A landscape with many valleys, sampled at points; each row gives a point and its height.
From any point a ball rolls to the lowest of the 5 points nearest to it. It stops when none of these is lower. Distance is the straight distance between rows; heights are no part of it.
z886: [120 166 109 156 103  98 109 104 155 136 116  73 129 155 105 137 169 120
 112 122]  height 292
z160: [ 93 144  78 156  89 185 142 111  80 100  98  92 130 122 141 104  78 119
 133 102]  height 364
z677: [121 128  62 151  79 157 123  79  99  94 123  70 136 154 143 114 125 116
  93 107]  height 201
z346: [ 84 116 117 178 162 138 126 124  84 154  54 136  93 118  97 165  89 146
 144 138]  height 173
z818: [125 116 113 127 133  88 101 117 142 141 110 128 115 125 118 150 170 136
 113 131]  height 402
z305: [147 177 170 104  85 142 146 139 157  70 193 111 174 159 160  86  92 104
 137 130]  height 65
z309: [ 66 112 123 195 171 117 127 149  97 158  59 138 120 105  85 186 138 116
 123 124]  height 109
z540: [138 155 187 126 177 103 139 176 142 126 168 189 121 137 138 180 113 123
 138 159]  height 57
z363: [166 122 167  97 150 102 146 143  93 114 198 173 101 120 153 174 121 146
 135 165]  height 219
z423: [119 105 135 134 153  86 110 130 154 141 111 150 129 119 128 150 161 128
 120 134]  height 385
z362: [123 147 144 107 106 114 125 126 150 129 128 125 161 119 146  93 129 111
 125 112]  height 87
z938: [129  99 167  93 189 122 125 163 140 153 112 224 152  94 158 133 112 125
 139 118]  height 286
z148: [159  92  84 113 105  93 101 103 127 116 144 100 113 143 137 118 173 148
  95 143]  height 375
z389: [190 163 151 116 122 102 152 126 115 103 222  95 102 173 128 182 119 144
 128 179]  height 275
z230: [ 80 107 124 171 170 138 135 139  97 161  58 148 118  93 102 172 113 126
 143 112]  height 192
z569: [176   9 105  77 135 147 130 107 117 143 150 177  98 117 120 121 151 174
 133 129]  height 248
z957: [158 175 168 119 133 103 125 125 172 113 180 101 122 187 132 144 124 136
 139 164]  height 252
z885: [138  73 108  97  78 172 135 110 125  62 149 123 186 133 171  92 110 108
 117  78]  height 98
z913: [181 137 153 116 123  91 137 123 130  92 210 111 110 172 141 145 129 144
 119 177]  height 159
z110: [142  70  69 123 125 159 130  85  74 143 111 120  71 133  98 146 114 146
 119 131]  height 261
z421: [ 76 133 126 196 167  85 122 152 138 151  73 130 136 124  86 182 166 109
 113 124]  height 78
z349: [103 170  71 176  58 157 127  91 128  67 139  64 159 150 140 104 125 100
 103 109]  height 222
z327: [105 193  94 168  75 139 130 104 147 108 126  61 147 150 114 101 137 100
 109 107]  height 230
z388: [ 86 174  86 171  72 158 139 111 106  86 118  74 140 129 133  96 110 111
 125 100]  height 293
z523: [146  51  67  98  92 184 143  83  88 128 132 128 117 138 120 124 104 123
 119 100]  height 210
z153: [178 128 116 121 109  81  98 114 152 109 172  91 124 167 132 122 166 159
 100 173]  height 435
z831: [155 126 127 113 118  81 106 111 150 119 154 115 118 157 139 124 157 139
 111 154]  height 348
z997: [120 160 167 109 145 116 122 159 159 145 120 154 163 110 145 111 132 120
 133 116]  height 142
z301: [180  34 132  83 133 128 129 114 115 113 156 159 116 121 151 108 134 158
 121 130]  height 239
z329: [141 177 192  92 133 122 137 152 142 123 170 149 153 136 153 113  94 112
 146 129]  height 81
z379: [149  62 152 100 169 104 119 140 134 124 147 189 100 106 153 152 140 157
 135 147]  height 377
z15: [111 128  97 152 125 109 117 109 117 157  91 116 123 112 113 148 144 113
 114 118]  height 300
z551: [173  26  78  98 107 159 116  88 101 125 149 133 100 127 115 124 155 156
 107 121]  height 218
z909: [ 75  77 107 184 182 116 134 157 111 150  56 171 105 116 102 194 155 121
 113 120]  height 143
z73: [167 144 168 104 116 109 141 125 122 100 205 116 129 166 150 138 112 136
 127 155]  height 61
z542: [152 126  95 151 125  71  92 119 168 125 144  87 112 164 104 144 192 152
  91 170]  height 39
z481: [130  62 121  97 165 152 138 125 125 163  99 188 114  92 125 143 133 130
 132  93]  height 245
z653: [ 97 129 116 141 157 133 129 140 107 172  72 154 137  85 114 142 134 111
 135 101]  height 362
z966: [130 123 124 121  67 155 126 119 149  60 157  97 191 137 172  81 121 106
 109  95]  height 69
z664: [119 111 111  88  98 184 151 132 103 133 108 140 160  90 151  85 112 110
 138  69]  height 96
z127: [ 76 173 135 179 138 140 135 144 100 158  70 115 143  89  99 132 116 111
 144 113]  height 247
z894: [183  82 136 102 134  82 115 129 111  97 193 133  92 138 151 133 152 189
 120 191]  height 321
z756: [ 91 153 131 175 144  85 108 136 174 154  93 120 141 135  85 160 170 116
 117 130]  height 26
z356: [158  80 129  85 102 138 128 109 125 102 153 132 146 130 168  86 120 121
 112  99]  height 108
z877: [102  93 108 151 166 107 113 138 126 154  79 160 108 110 108 178 162 129
 114 117]  height 367
z59: [101 120  95 124 111 182 154 107  81 137  89 112 126  98 125 110  88 117
 137  92]  height 209
z479: [129  82  84 116 140 137 129  95 100 161  96 139  98 110 107 143 131 130
 127 102]  height 363
z87: [123 132 149  85  94 158 140 144 136  93 150 129 183 119 172  68 102 105
 127  93]  height 62
z335: [173  62 131  86 137  99 116 116 120 118 157 152 100 123 150 122 148 159
 117 147]  height 282
z381: [100 184 111 174  96 112 125 110 116 137  99  77 137 123 102 122 138 110
 119 113]  height 284
z539: [ 93 111 115 161 146 161 140 116  80 159  58 130  99 109 105 135  67 136
 158 131]  height 281
z905: [105 104  86 140 111 191 150  90  79 122  90 106 103 138 125 106  51 138
 151 121]  height 307
z365: [132  98 139 116 143 105 123 127 141 148 117 159 133 106 137 128 144 126
 122 114]  height 274
z792: [135  60 154  96 189 110 125 152 137 133 131 220  98 101 159 153 132 145
 139 143]  height 341
z98: [115 176 121 153  92 116 121 115 150 131 116  90 154 134 111 102 152 104
 125 107]  height 242
z880: [116 130 100 116  82 157 135 116 119  99 130 105 162 120 154  90 116 103
 118  83]  height 80
z854: [147  44  88  93 114 176 139  90 101 154 131 154  98 116 111 125 122 137
 126  98]  height 186
z833: [109 194 174 183 148 119 106 150 200 155 105  98 155 149  71 140 162 105
 140 113]  height 204
z77: [ 86 151 153 168 158  97 112 152 161 160  87 136 162 111 106 160 164 106
 128 112]  height 92
z393: [109  68 125 135 177  94 116 150 149 143  87 192 105 108 126 176 165 134
 119 133]  height 398
z748: [174  45 119 100 144 105 108 127 115 110 171 160  85 123 134 136 158 189
 127 175]  height 305
z790: [ 85 100 100 188 159 112 119 120  88 153  56 123  88 120  91 177 106 142
 129 144]  height 144
z121: [141 212 194 114 168 147 147 186 146 142 168 170 148 130 136 143  90 115
 164 140]  height 158
z95: [132 137 172 125 196 106 150 180 129 118 158 223 107 127 159 187 112 122
 136 155]  height 180
z603: [111 112 116 101 132 150 142 121 105 154  95 144 139  84 129 106 118 117
 131  81]  height 217
z404: [120 115  74 152 127 112 110  97  91 142  96  94  97 129 111 157 136 133
 106 141]  height 280
z701: [107  94  98 161 154  79 103 134 137 137  96 137  97 121 103 179 191 139
  98 147]  height 355
z764: [125  79 113  78 125 181 144 112 106 155 114 157 134  96 137  95 105 121
 140  71]  height 127
z272: [192 128 143  98 115 110 165 139  73 100 238 124  98 137 138 188 135 148
 130 167]  height 255
z273: [132 202 162 142 104 132 129 131 200 124 140  83 153 157 109  96 141 111
 143 110]  height 115
z297: [122 119  92 133  74 162 131 103 124  78 142  81 171 143 159 101 128 103
 102  82]  height 95
z300: [ 91 116 117 132 158 184 151 150  86 180  63 157 129  84 106 134  96 129
 162  99]  height 325
z314: [179 144 152 106 127  99 147 138 105  99 222 139  98 155 138 179 131 147
 132 188]  height 259
z344: [102 204 124 156  71 162 138 135 162 100 123  72 171 124 114  73 141  89
 137 101]  height 91
z51: [107  79 113 134 172 122 122 138 127 162  76 180 115  96 109 165 153 126
 120 107]  height 381
z11: [ 89 142  77 180  94 167 129  92  78  79  92  78 116 144 140 102  63 130
 129 136]  height 433
z60: [122 149 135 121  85 131 129 118 152 106 142 109 167 130 151  78 126 105
 121 101]  height 51
z562: [163 184 172 116 133 112 139 132 160 117 192 113 115 174 128 155 107 123
 145 154]  height 148
z876: [156 183 182  95 121 123 156 132 131 104 202 117 140 154 152 123  93 118
 145 142]  height 73
z691: [129 148 109 132  84 110 110 100 144 114 144  80 150 159 136 101 151 106
 107 109]  height 232
z642: [118  99 154 124 178  94 112 154 155 141 111 189 127 115 140 158 150 132
 122 135]  height 323
z224: [154 127 107 112  94  96 103  97 145 104 165  92 136 164 144 106 150 131
  97 133]  height 238
z963: [120 196 169 125 107 136 131 148 183 124 138 110 169 137 128  78 137 109
 145 118]  height 82
z376: [161 145 143 128 138  73 110 121 170 119 159 115 106 165 129 152 156 147
 121 177]  height 452
z858: [132 182 204 184 197 113 120 170 212 122 127 122 129 189  97 172 140 115
 155 150]  height 212
z227: [113 210 162 175 119 127 115 144 198 147 115  71 158 141  73 102 160  96
 142 110]  height 177
z328: [138 123 164  75 109 147 138 140 130 116 150 148 165 115 171  78 103 115
 133 100]  height 70
z66: [165 153 139 123 111  89 114 110 166 101 179  91 129 184 136 119 143 136
 116 158]  height 430
z883: [132  85 112  85 101 176 142 115 113 106 133 133 161 114 156  80 107 117
 126  74]  height 117
z465: [188  87 154  91 118 101 138 132  80  91 213 141 107 141 159 140 126 161
 126 173]  height 270
z849: [ 98 124 105 136 135 163 144 120  91 163  79 130 116  90 115 125  90 124
 148 103]  height 376
z952: [173 156 163 111 147 105 162 148 100 117 216 152 107 135 138 196 119 126
 138 156]  height 211
z847: [145 158 185 105 146  99 142 144 145 130 175 160 124 141 153 150 107 126
 138 159]  height 119
z824: [117 100  73 155 119 159 113  74  81 132  86 104  75 173 114 118  57 155
 132 162]  height 200
z734: [121 106  93 158 146  83 102 119 140 138  95 128 104 123 100 175 185 142
 100 142]  height 361
z852: [127 124  83 128  85 128 122  94 111 111 134  98 138 136 144 109 138 113
  99  96]  height 198
z206: [ 91 181 111 162  92 143 137 123 109 130  97  87 144 111 114 103 115 101
 128 104]  height 194
z682: [156 185 183  98 108 141 163 143 118  91 217 118 146 156 147 131  77 111
 143 130]  height 66
z942: [135  76 110 130 159  81 101 141 149 137 114 153  92 123 127 165 182 154
 108 153]  height 379
z19: [111 216 154 151  93 167 133 165 185 126 128  93 173 119  92  65 149 101
 154 112]  height 94
z466: [ 98 155 110 168 121  99 113 111 128 147  92  84 130 127  97 154 156 121
 113 128]  height 183
z580: [189  33 118  81 127 117 112 108 108 107 164 149 105 132 149 115 150 169
 115 150]  height 260
z503: [ 69 171 126 179 111 164 144 149  82 133  67  91 126  90 116  82  65 123
 159 136]  height 496
z566: [161 157 173 106  90 150 160 138 119  58 210 111 172 170 166 117  83 105
 137 138]  height 48
z117: [141 108 128 101  91 120 122 109 138  95 152 118 156 138 167  90 122 117
 109 104]  height 86
z398: [133 134  82 153 120  85 100 103 126 145 104  94 107 142 112 151 167 134
  98 143]  height 329
z457: [128 112 117 112 123 113 121 109 118 144 103 131 127 112 129 122 144 116
 118 102]  height 272
z373: [ 97 100 126 164 171  83 112 155 154 137  83 158 118 124 108 178 183 119
  99 132]  height 346
z570: [104 151  75 167 100 132 123  89  85 118  96  74 113 145 121 117 107 121
 107 128]  height 365
z99: [ 82 178 136 163 126 140 135 155 118 168  83 108 156  84 103 108 135  99
 143  96]  height 213
z209: [ 99 172 160 144 149 126 122 160 156 162  98 138 170 108 113 123 149 104
 138 107]  height 162
z579: [ 94 205 138 163  99 139 132 144 158 143 106  92 164 110 100  94 143  98
 136 105]  height 133
z374: [132 115 129  89 111 127 131 117 134 135 125 136 151 106 153  91 118 116
 131  96]  height 100
z140: [ 85 154 123 178 133 103 118 130 117 158  76 113 136 104  93 169 143 112
 120 115]  height 146
z629: [136 111 156 127 171  73 118 151 153 123 139 179 112 128 148 170 153 149
 124 162]  height 351
z727: [151 117 175  85 129 106 129 134 129 114 157 154 140 128 165 104 104 135
 134 134]  height 134
z512: [136 172 176  86  95 150 134 158 153 100 174 131 171 133 161  69 101 112
 141 114]  height 67
z906: [152 110 135 104 119  98 118 116 139 132 136 137 132 120 153 117 147 130
 118 123]  height 250
z157: [159  56  69 109 122 120 106  95 105 127 137 115  92 129 117 129 171 161
  97 143]  height 265
z510: [111 101  90 153 129 166 130  91  81 152  75 119  80 133 109 132  67 151
 146 139]  height 234
z203: [132  80  46 148 145 101  99 116  97 136  95 115  73 120  92 176 182 165
 101 160]  height 311
z448: [102 135  99 128 109 153 142 112  97 139  90 119 141  98 129 115 116 113
 129  92]  height 244
z315: [122 199 193  87 114 173 139 191 150 121 158 147 188 108 158  53 109 106
 157 126]  height 74
z817: [114 171 100 139  68 139 119 102 145  87 146  72 159 159 135  92 143  92
 104 106]  height 131
z197: [143  69 123  85 139 133 130 113 119 150 116 162 121  99 134 120 130 134
 126 104]  height 179
z610: [147  76 105  98 117 134 124 102 119 135 123 142 122 117 136 117 134 133
 117 106]  height 85
z803: [123 173 169 154 151  96 111 151 189 150 118 134 151 140 109 142 147 113
 127 131]  height 169
z530: [115  90  98 107 135 191 158 116  87 168  88 139 117  97 115 123  92 127
 145  85]  height 207
z768: [151  27  77  91  83 222 162  90  94 110 149 139 147 146 130 120  98 125
 127  83]  height 240
z72: [115 150 177 143 170  94 122 163 185 144 120 161 148 137 132 156 150 118
 132 146]  height 237
z168: [109 176 164 106 121 154 132 172 151 145 117 146 184  98 135  72 131 106
 151 110]  height 77
z228: [131  96  59 152 127 127 114  84  79 140  90  92  72 137 110 154 126 155
 103 150]  height 249
z898: [120 125 149 149 167  75 115 159 182 131 128 159 123 144 126 167 169 127
 110 157]  height 312
z75: [142  98 135 109 145  82 107 126 155 126 131 146 111 126 143 140 162 144
 118 147]  height 320
z78: [134 168  90 161  75 119 109  92 153  96 145  52 144 184 131 107 162 110
  92 121]  height 296
z231: [123 217 192 117 120 163 127 179 179 130 148 126 176 119 123  65 124 108
 158 125]  height 75
z812: [149 206 178 113 190 138 166 181 127 134 186 190 133 135 130 199 108 104
 153 133]  height 141
z134: [145 113 153  93  80 141 136 134 135  65 174 127 179 147 182  89 101 111
 117 108]  height 49
z715: [117 126 143  84 128 173 146 152 118 142 111 155 171  83 155  70 114 107
 141  82]  height 83
z893: [ 75 138 137 162 145 188 150 144  83 163  55 132 120  93 110  96  52 143
 172 125]  height 371
z65: [183 158 171 103 118 120 166 132  93 108 232 121 115 152 139 173 115 121
 133 149]  height 235
z592: [102 110 161 153 177  88 120 164 165 137 102 180 146 123 127 163 164 116
 116 134]  height 310
z74: [160  55  51 126 137 113  88 116 116 125 128 119  82 118 102 148 195 185
  94 163]  height 303
z639: [116 171 180  99 110 149 138 160 159 121 147 129 175 117 146  62 121 107
 148 112]  height 71
z437: [148 135 127 112  86 118 116 113 151  89 164  92 156 165 153  93 134 113
 104 118]  height 118
z774: [ 74 141 128 171 140 171 141 125  83 143  53 109 118 105 115  95  55 138
 165 139]  height 399
z718: [138 207 195 101 119 152 151 167 147 111 181 130 159 144 150 102  89 115
 161 129]  height 72
z777: [185 146 116 146 127  82  97 122 186 110 180  73  93 202 110 146 165 168
 107 197]  height 650
z606: [124 127 104 122 106 106 119 107 139 139 119 111 134 124 132 121 142 115
 118 107]  height 10
z752: [ 99 120 101 148 126 160 143 114  78 156  68 109 110 118 112 129  77 128
 149 119]  height 373
z402: [103  72  80 167 166 110 113 126  98 137  69 140  77 121  88 197 166 147
 111 155]  height 314
z210: [185 136 133 117 128  87 125 135 127  98 217 105  89 170 129 166 151 173
 124 207]  height 356
z890: [162  94 146  86 120 103 115 110 126 111 162 142 126 139 164 104 130 136
 111 131]  height 157
z79: [122 124 173 107 186 102 125 169 152 140 121 205 142 110 157 145 124 129
 136 135]  height 236
z987: [ 83 186 128 150 107 159 133 154 115 142  95 100 160  87 107  83 128 103
 140  99]  height 163
z533: [ 60 194 143 200 124 155 139 160  92 138  65  85 143  85  97  96  89 117
 154 148]  height 536
z480: [180  86 117 111 134  78 102 135 131  99 186 124  95 138 139 134 165 186
 114 192]  height 366
z97: [ 78 212 117 184  82 151 141 128 120 121 105  63 147 112 100  96 122 103
 134 121]  height 283
z158: [136 139 152 106 124  91 115 117 149 120 143 132 135 141 148 113 135 132
 115 140]  height 191
z660: [122  87  71 121 101 195 143  87  82 135 111 119 101 136 120 120  82 129
 131 100]  height 251
z545: [126 188 176 128 126 120 123 146 183 144 133 128 160 135 123 110 134 110
 144 124]  height 99
z29: [138 143  67 151  87 101 103  90 134 121 137  60 122 166 121 126 165 129
  89 136]  height 468
z630: [131  66 138 122 174 101 117 141 148 139 110 203 109 104 133 156 156 132
 121 127]  height 382
z307: [106 107  87 172 139 135 111  91  79 145  68 108  70 142  95 149  89 146
 137 159]  height 168
z578: [138  81  44 148 121 158 117  71  73 134 106 102  61 162 100 143  94 164
 112 161]  height 223
z565: [106 120 125  96 147 193 142 156  97 175  84 170 160  67 128 100 118 115
 154  81]  height 137
z659: [133  86  59 134 110 166 132  88  71 124 110 103  95 139 120 128 109 141
 112 122]  height 277
z937: [139  52  56 129 145 121 104 105 102 143 102 138  71 112  93 173 165 173
 110 151]  height 316
z869: [115 103  97 106 101 195 158 112  89 138 108 128 140 103 131 102  92 116
 132  82]  height 135
z351: [105 182 119 136  70 156 135 137 144 101 131  93 178 118 133  75 133  92
 129  92]  height 79
z34: [185  28 133  92 151 110 112 127 106 107 177 179  85 113 144 131 148 184
 139 164]  height 301
z21: [144  77  81 106 101 147 125  93 104 121 124 114 124 125 139 110 126 131
 115  97]  height 175
z155: [130 137 116 141 128  83 104 115 158 143 116 100 128 143 115 148 173 128
 105 141]  height 387
z614: [113 143 139  96  96 159 137 143 122 120 127 130 174  99 158  65 114  99
 135  85]  height 68
z111: [ 81 158 119 137 120 179 148 151  89 150  82 114 149  80 119  88 102 110
 156  96]  height 241
z679: [102  93 115 131 167 149 131 131 107 175  65 174 131  85 116 159 129 124
 135  95]  height 350
z303: [ 94 209 141 147  91 170 137 168 153 132 109 100 179  98 110  69 148  98
 145 110]  height 103
z2: [170 129 142 116 140  88 137 141 115 103 215 129  89 149 135 177 140 158
 125 198]  height 295
z518: [101 178 148 144 116 119 123 146 156 151 104 114 159 108 110 103 146 111
 129 111]  height 188
z742: [ 87 174 131 175 131 109 119 136 139 158  85 105 148 109  81 147 154 107
 125 120]  height 101
z162: [148  83  47 135 123 104  88 106 107 134 125  96  85 132 109 149 191 168
  91 155]  height 302
z520: [179  68 152  77 118 115 129 118 105 101 172 146 125 140 168 101 119 144
 125 135]  height 197
z947: [119  85  72 149 144 115 120 105 101 150  89 127  95 117 107 176 155 145
 117 136]  height 318
z143: [147 155 175 102 136  95 128 136 155 119 155 142 138 137 149 124 111 122
 131 148]  height 106
z697: [140 103 143  75 122 143 135 132 120 132 129 156 152 105 160  90 117 118
 134  93]  height 90
z552: [149 150 174 106 171 109 158 157 115 126 192 182 108 124 153 188 109 129
 138 159]  height 161
z270: [117 144 148 125 140 104 119 138 151 154 108 151 148 109 137 118 140 115
 132 113]  height 196
z450: [126 128  68 145  99 121 108  86  96 123 113  79 110 142 122 130 148 129
  94 126]  height 374
z983: [181  70 141  98 144  93 120 136  95  98 200 157  83 124 149 147 145 186
 137 185]  height 306
z694: [153 114 156 104 141  92 116 121 144 130 151 149 126 123 153 128 130 138
 124 145]  height 202
z375: [180  37 116  85 110 136 126  98 104 102 166 143 124 138 151 102 135 150
 110 124]  height 231
z361: [118 153 169  88 141 152 133 173 136 152 124 169 178  86 165  72 117 116
 147 103]  height 84
z331: [119 143 178 149 187  95 130 174 168 126 138 193 118 149 141 182 132 124
 125 161]  height 205
z924: [175 169 156 121 154 117 162 137 130 114 214 124  89 159 116 214 139 128
 147 157]  height 276
z787: [119 165 135 122  68 154 135 127 159  75 153  91 191 143 153  78 130 101
 123 104]  height 64
z555: [ 88 142 110 121 131 207 162 150  74 158  76 135 134  81 117  96  75 121
 169 101]  height 190
z254: [131  81 128  86 156 163 142 135 118 175  97 188 142  79 129 120 119 122
 142  82]  height 182
z154: [ 97 144 170 191 174  92 114 172 203 135 106 138 145 168  87 169 171 115
 118 132]  height 93
z348: [163 129 168  93 121  94 133 119 139 107 176 132 136 145 162 115 117 134
 126 150]  height 105
z953: [134 113 162  91 153 116 125 140 140 145 127 173 147 104 159 110 120 123
 133 112]  height 145
z823: [153  48 109 103 142 106 110 113 128 135 133 154  90 114 128 138 164 158
 124 139]  height 344
z313: [160 112 106 129 127  64  92 123 160 118 158 102 109 156 126 143 184 160
  97 185]  height 220
z468: [104 123 116 101 122 214 156 150  90 155 100 148 157  74 133  76  95 111
 154  79]  height 102
z366: [145 155 150 124 122  85 106 122 172 130 141 125 135 152 131 126 154 136
 123 142]  height 308
z431: [ 74 139 132 184 144 134 140 128  87 150  57 111 114 101 105 140  78 134
 150 129]  height 258
z941: [149  94  82 116 107 104 111  92 118 116 140 101 118 140 144 115 159 141
 104 125]  height 370
z236: [127 195 195 142 163 120 133 166 192 140 140 147 151 152 119 139 123 121
 152 140]  height 147
z261: [136  55 111 117 165 125 116 120 126 159 100 177 100  97 121 153 159 143
 124 117]  height 317
z367: [126 225 197 111 109 185 142 192 175 113 164 122 181 124 136  57 120 113
 167 126]  height 76
z615: [140 197 191 126 160 123 137 158 157 132 163 149 135 157 137 150 103 120
 157 146]  height 139
z474: [105 126  73 151  99 157 131  86  76 121  87  87 100 148 128 122  86 134
 114 128]  height 368
z216: [ 80 166 110 173 108 146 135 114  79 131  69  86 117 111 116 105  73 124
 150 126]  height 515
z950: [156 123 154 112 157  81 125 140 140 116 181 161  92 139 147 164 145 153
 131 177]  height 309
z103: [158 189 169 139 171 124 157 155 149 123 185 136  99 164 115 206 127 123
 152 152]  height 253
z306: [149 167 155 148 137  89 102 125 200 130 139  92 124 176 104 147 163 133
 128 147]  height 462
z284: [136 118 132 137 141  64 100 136 168 129 142 129 105 154 132 162 176 157
 111 182]  height 345
z286: [156  34 101  98 159 109  96 132 132 122 139 173  81 105 126 141 174 182
 124 154]  height 347
z408: [135 155 136 115 101 104 117 109 159 112 154 100 142 151 139  97 137 116
 120 119]  height 130
z881: [130  68  85 103  97 221 167  90  86 131 128 138 123 132 121 120  72 125
 129  86]  height 233
z650: [142 191 181 144 187 130 159 167 154 121 173 164 110 160 115 203 117 120
 152 147]  height 195
z137: [120  95  84 112  93 175 144  99  96 103 120 112 151 117 147 101 104 112
 122  72]  height 104
z618: [145  29 116 103 173 124 121 127 128 143 123 197  93  98 123 156 158 159
 131 135]  height 357
z508: [ 96 103 101 113 109 206 170 109  84 144  94 131 116 110 122 108  58 125
 148  98]  height 203
z686: [134 213 202 144 147 134 124 155 200 139 132 115 150 149 103 110 123 116
 159 126]  height 138
z935: [ 93 103 130 155 172 112 121 155 130 157  72 176 138 102 116 166 152 120
 118 117]  height 386
z944: [125  69  97 128 147 125 120 111 119 157  85 156  94  98 110 166 152 137
 112 126]  height 360
z163: [150 189 191 110 167 123 156 153 134 125 189 157 124 139 133 171 106 119
 145 147]  height 111
z577: [ 84 219 145 165 100 173 143 170 126 146  97  93 163  84  84  82 143  96
 149 115]  height 120
z860: [148 154 149 149 152  76 107 134 198 124 150 108 102 174 111 165 167 144
 125 184]  height 449
z979: [115 117 129 162 159  65 102 140 171 134 104 135 113 147 107 180 189 136
 102 153]  height 349
z761: [108 104  64 154  95 200 148  82  81  93 103  96 122 155 137 115  59 134
 128 121]  height 372
z969: [108 101  84 162 106 181 121  74 108  94  90  95  94 183 128  89  37 158
 136 161]  height 246
z173: [159 172 184  97 142 114 142 137 141 114 194 136 129 151 142 149 101 124
 146 151]  height 88
z226: [ 94 124 104 166 134 148 113  98  88 149  66  95  90 134 108 126  59 147
 146 147]  height 224
z467: [143 157 185  99 172 109 142 168 125 129 162 185 134 117 161 137  99 129
 149 139]  height 160
z927: [161 170 167 141 159  96 128 141 172 114 171 116  95 184 120 188 137 141
 142 185]  height 466
z217: [101 131 102 118 100 179 154 128  99 119 109 121 147  94 142  78 101 109
 131  77]  height 107
z235: [165 124 164  90  95 122 141 124 117  73 199 126 147 161 170 111  93 125
 125 144]  height 17
z632: [159  54 106  86 115 154 136 104 111 130 140 147 129 115 143  98 118 125
 123  95]  height 149
z696: [ 86 116 117 181 122 175 125 101 114 128  56 105 110 147 116  70  29 155
 168 160]  height 319
z24: [149 143 165 129 160  85 134 141 149 116 181 154  96 150 136 181 132 145
 135 184]  height 378
z299: [112  98 141 104 164 125 127 147 133 160  92 175 147  86 137 137 135 126
 126 102]  height 273
z528: [104 132  85 158 113 142 126  96  77 135  79  98  93 133 118 133  89 133
 136 125]  height 337
z846: [117 180 145 161 126 105 116 127 182 149 108  93 149 147  91 133 154 107
 122 120]  height 140
z546: [129  83 123  95 151 145 135 124 126 167  90 173 126  87 130 126 129 123
 127  90]  height 243
z834: [ 95 165 115 129  87 156 135 136 125 120 119 101 163 102 134  83 122 102
 126  90]  height 89
z215: [ 80 205 143 192 125 140 130 154 142 163  90  94 162  97  78 114 146 103
 137 117]  height 152
z129: [143 162 117 135  95 105 113 100 175 118 144  74 143 178 121 112 155 118
 102 128]  height 343

For each start below, name the point where the ball stops.
z752 | z756
z203 | z610
z937 | z610
z99 | z60
z618 | z610
z577 | z60
z520 | z235
z393 | z235
z227 | z235
z74 | z610
z905 | z235
z346 | z756

Call two points neighbours if one is among the 5 nearest of the other. Go from one point of each pair to the other, from neighbour to neighbour, staying as low as possible. Name the highest point that can't be avoided.
z756, z542 | z398
z60, z235 | z87
z235, z610 | z632
